Points, in no order, along strands that fork, close into loops and pass close to each other.
Two points are linked if the straight distance between their rows is under 77.6. Some points are linked to none.
selo: [ 22 -16 -17   1 -48   7   1  42  26  11 -44   9  25   7   2   6 -20 -35
 -16 -46  24]
Pera: [ -2  40 -19 -14  56   7  -7 -17  -7 -14 -19  25   7 -10 -22 -10 -21   1
   3  34  -4]
rik: [ 40  -8 -33   7 -22   7  -8  34  25   1 -57   1   5  -4  -6  12 -37 -21
 -48 -45  25]
tiliz: [  3 -25  -1 -35 -35  -7 -25  45   6  29 -17 -12  12  11  21   8 -17 -27
 -20 -12  -9]
Gegod: [ 26  15 -49  12  36   5 -19  13   2 -18 -25  11   4 -10 -14  10 -70 -24
 -25  -2   7]
tesop: [-26  18   9 -34  -8  12  -6 -11  -1  32   9 -26   5 -20   6 -28  60  34
   1  21 -34]
zegep: [ 24  11 -23  37 -31 -15  30 -44   3 -16 -39 -63 -20  -5   4  12  -1  11
   6 -29 -18]
sode: [ 13   8 -20  27  -9 -35  17 -45 -21  -8 -12 -74 -38   6   7  23 -12  18
  -7 -16 -26]
Teke: [  1 -14  17  33  31  11   6   7   3 -37  34  62   5  14 -11  -3 -29 -22
  22   0  50]
Kogu: [ 13 -37   4  18 -43 -22  -2   8   5   4 -13 -33 -24  25  14  38  -3   7
 -36 -49  13]
bakep: [  3  40 -29  -3  10  20   7 -41   6   5 -23 -26   5 -41 -16 -22  48  36
   7  17 -36]
levir: [-19   6  10  -9 -15  -2  27 -24 -10  -8 -38 -14   1  13 -12 -34   2  17
  32  21  16]
retot: [-11  20  -5 -55  15  11 -19  -1  -7  22 -59   1   6   2 -20 -18   8  16
 -25  25  10]
magu: [  4 -40  12  -7  53 -31 -30   9 -36   9  19  -1 -48  36  -2  43 -35  39
 -67   7  25]
gobe: [  8 -32  20 -11  29  -7 -29  17 -11   4  -5   4 -28  30  -7  33 -11  24
 -64  -5  38]
Rapaz: [-40  25   9 -36  22  12  -7 -12 -13  16  14  15   5 -17  -3 -25  30  24
   6  37 -24]
dem: [-41  10   8  -7 -20 -26  36 -20 -25   9   7 -18   9   7  11 -33 -30  -9
  69  35 -21]
maket: [  8   7  -4   9 -30  25  31  -4  19  -9 -34  24  26   1 -15 -31  18  -4
  57  -4  32]
Sogam: [-15  40 -23 -30  31 -10 -22 -25  -8  32   9 -38  -6 -40  11   8  20  16
 -24  21 -79]
deges: [ -9  -8  23 -42  40  -2 -35   9 -13   9 -11  21 -22  17  -9   7   5  24
 -43  20  25]
safo: [ 33   1   0  48  10  14  -2  -7  22 -28  38  16  -1 -16   6  27  16 -13
 -12 -34  -1]
tib: [-29  30  14 -20  25  43  -1 -20   7   7  11  24  14 -30 -28 -39  84  52
   3  32   3]
dos: [ -5  45 -26 -13   9   2  -2 -39  -2  22  -3 -45   4 -48  -1 -16  36  20
   2  20 -70]
Biz: [-45  38  12 -35  37  24  -9 -17  -2  11  26  37  10 -30 -17 -27  51  43
   8  46 -14]
piviz: [ 12 -21  -4 -13  10 -15 -20  13 -15   4 -14 -23 -23  19   1  26 -23   8
 -51  -4  10]
Nud: [ 16  19 -20  25  59   7 -16  -1  -2 -19  43  32  10 -27  -4  12 -29 -37
  10  13 -22]
dav: [ -7  -7  14 -15 -35  18  19  17  11   5 -29  32  35  17  -8 -36   6 -10
  48  10  39]
gida: [ -6  18   2 -15  69  11 -24  -4  -7 -11   1  51   1  -3 -20   1 -19  -3
 -18  33  19]
Buz: [ -6 -20  12 -19 -54 -19  10  -1  -4  21 -12 -50 -14  12  24   2  11   2
  -3 -17 -22]
tifu: [ 11 -52 -15  28  14 -52  -5   7 -36  -3  24 -34 -59  32   7  55 -65  23
 -58 -26  22]
miruk: [ 11 -40  26  18 -33   6  -6  30  25  -4  19  23   1  20  13  24  14  -7
 -24 -44  29]
ger: [ 17  25  -4  17  28  18  10 -32   9 -34 -20   4  -8  -4 -28  -7  13  17
   2   4  22]
Kadi: [ 10 -33  28  15 -35  18  -3  34  31  -9  22  45  19  16  12   7  25 -23
   1 -39  32]
nodil: [-44  13   8 -26  13 -25   9 -10 -29  13   9  -2   0   4  13 -19 -34 -14
  30  38 -31]
faniz: [ 18  11  -1  35   5   4 -10 -12  11 -15  56  -2   4 -17  17  23  17 -15
   8 -19 -35]
bepa: [-26 -34  21 -13   4 -36 -11  18 -30   2  24 -11 -23  31  14  12 -50  -8
  -9  11   5]
bifal: [ 12  -1  -1  32 -41   8  22  14  17   0  28  16  38 -16  18  -3   7 -42
  57 -16 -20]
domo: [ -7   1  19 -11  -8  11  -6 -13   2   7  18 -22 -12  -9   4   1  51  25
  -8  -2 -21]
vop: [-16 -10  27  16 -59   0  33   9   8   6  31   8  23   5  21 -22  20 -27
  72  -6  -7]
Dute: [ -7   6  -4   9 -55  -9  40 -24   2  12 -25 -48   6  -9   5 -25  12   1
  39  -6 -24]
Kunov: [ -2   1  14 -17  13  10 -29   5   7  19  47  -9  -6 -23  21  12  49  10
 -23   1 -46]
sumov: [ 13  10 -21  30 -55  -7  48 -36  14  -8 -43 -50   6  -7   2 -14  10   1
  31 -23 -16]
dil: [-13  -2  -3 -15 -47 -18  18 -22  -4  25 -23 -68  -4 -10  18 -11  21  10
   9  -6 -39]
buv: [ 18  -4  20  18  33  26  -5  11  24 -22  33  68  16   0 -12  -4  14 -20
   7  -4  40]
pari: [  2   8  15  19 -10  28  21  15  17  -7  40  53  38  -7  -2 -20  31 -25
  80   9  14]
fulo: [ -1 -36  28  20 -62 -13   8  16  17   3  12 -18  -5  24  29  19  20  -5
 -10 -52   2]
vip: [-33   4  27   9  37 -12  12 -20 -28 -29  16  33 -16  27 -12 -14 -32   4
  27  37  32]
pegu: [ 32  30  -5  16  19  32   0 -16  25 -22 -14  17  10 -17 -23 -10  42   7
   5  -1  22]
Kada: [-18   0 -30 -22  27 -19 -16  21 -19  11  -7   6   8  -3  -1   3 -75 -38
 -13  24 -15]
vepan: [ 19 -12 -28  38  -1 -45   4 -29 -26 -11  12 -64 -46  12  17  46 -31  17
 -32 -32 -17]
gemu: [-17   5   8   0   8 -10  24 -28 -20 -22 -52  -5 -16  28 -23 -18 -29  18
  11  22  40]
giv: [-24   9  16 -52  32   4 -20   0 -15  12 -36  19  -8  13 -16 -14   2  25
 -30  36  24]
Kanu: [ 25  14 -10  32 -24  22  18  20  30  -5  32  41  42 -29   9  -5  27 -36
  66 -14 -17]
bofe: [ 17 -19  -2 -22  17 -29 -40  11 -12  30  31 -46 -36   7  16  42   5  21
 -61 -18 -34]
bami: [-11  38 -16  -4  14  36  13 -32  13   6  -1 -13   9 -46 -23 -37  86  52
   5  22 -23]
ropek: [-27 -27  38  22  10  -7  19  -3 -13 -32  30  39  -6  29  -1  -7 -35  -5
  27  18  44]
zum: [-25   2  -4 -27  12 -19 -11  12 -17  13   4   1   6  -2  11  -5 -44 -30
   9  25 -25]
luk: [-12 -10  34  11 -49  21  29  16  18   1  43  31  35   4  14 -28  43 -12
  74  -4   6]
mapo: [  4 -47  -8   2  28 -47 -19   9 -41   8  12 -29 -57  39   2  48 -54  29
 -67  -5  15]
bur: [ 11 -19   1 -11 -40  17 -10  45  20  19 -13   6  26   2  10   3  -3 -38
  -1 -23  -3]
mumo: [-29  21  10 -18   9  13  16 -49 -16  -3 -38 -29 -20  -5 -28 -30  57  77
  -8  24  11]
sab: [ 30   7   9  43  19  29  -1   0  35 -33  37  51  15 -12  -8  11  29 -13
  10 -24  25]
Puz: [ 10 -10 -32  -9  13   3 -24  37  -5   2 -18  11   9  -3  -1   9 -64 -37
 -25   3  -2]
zim: [-24  -6  15 -24 -23   2  19  10  -9   6 -22  10  13  21  -2 -27 -16  -5
  36  18  19]
Pesir: [ 11   7 -13  34  25  -7 -11  -6   2 -13  63   0   0 -25  21  24 -15 -34
   3  -1 -43]
laf: [ 15 -14  10  -2 -44  22   1  49  30   9   3  48  43   3   8  -8  18 -38
  25 -22  26]
kuz: [ 11   7 -20 -35   4   2 -14   7   0  12 -63 -15   3   1 -11  -7 -14  -3
 -25  10   0]
bobu: [ 16  18  -1   5  -5  31   7   3  20 -10  -4  29  24 -12 -12 -19  37  -4
  26   3  16]
kanin: [  4  -3  -1   5  59   0 -25  12  -6 -20  31  35   1  -4  -6  17 -37 -20
 -21  17   5]
geb: [ 38   9  -9  27 -54  29  16  21  49   4  -6  22  40 -25   4  -2  56 -19
  24 -48  -2]
topas: [ 29  38 -39  20  55   8  -7 -10   1 -28 -28  11  -3 -12 -24   1 -48  -6
 -10  13  12]
kipim: [  6  12   3  12  34   5   9 -20  -9 -37 -36  18 -15  20 -34 -10 -19  19
   3  18  58]
Vazi: [ -6  20  -4 -32  28  -9 -31   1  -4  26  28 -23  -8 -26  18  11  19   6
 -26  13 -60]
Zevev: [-39 -15  26 -22 -31 -19  22  12 -18   9   1   5  13  26   9 -30 -35 -22
  60  25   7]
Kem: [ -1 -30  14 -28 -55  -8 -20  32  15  43  -1 -37   3   7  32   8  12 -11
 -28 -25 -22]
pire: [ 25 -15 -21  10 -15  -8 -14  13   3   0 -32 -21 -15   5   4  28 -18  -2
 -49 -32  11]
bub: [  1 -40 -17  43  -4 -50  17 -10 -39 -15  21 -46 -53  31   8  45 -61  12
 -32 -28   8]

How many points has the smallest loop of links through each point below? Write - if it is on no loop.
levir | 9
tifu | 19
Kunov | 11
pire | 9
luk | 5

A piece is all that can be reached along the links. How many separate loops has the piece of each point below (a circle has one, a figure eight two, a Y none), and how many tips (points with one link)?
vepan | loops 2, tips 1
maket | loops 1, tips 1
Rapaz | loops 1, tips 0
pari | loops 1, tips 0
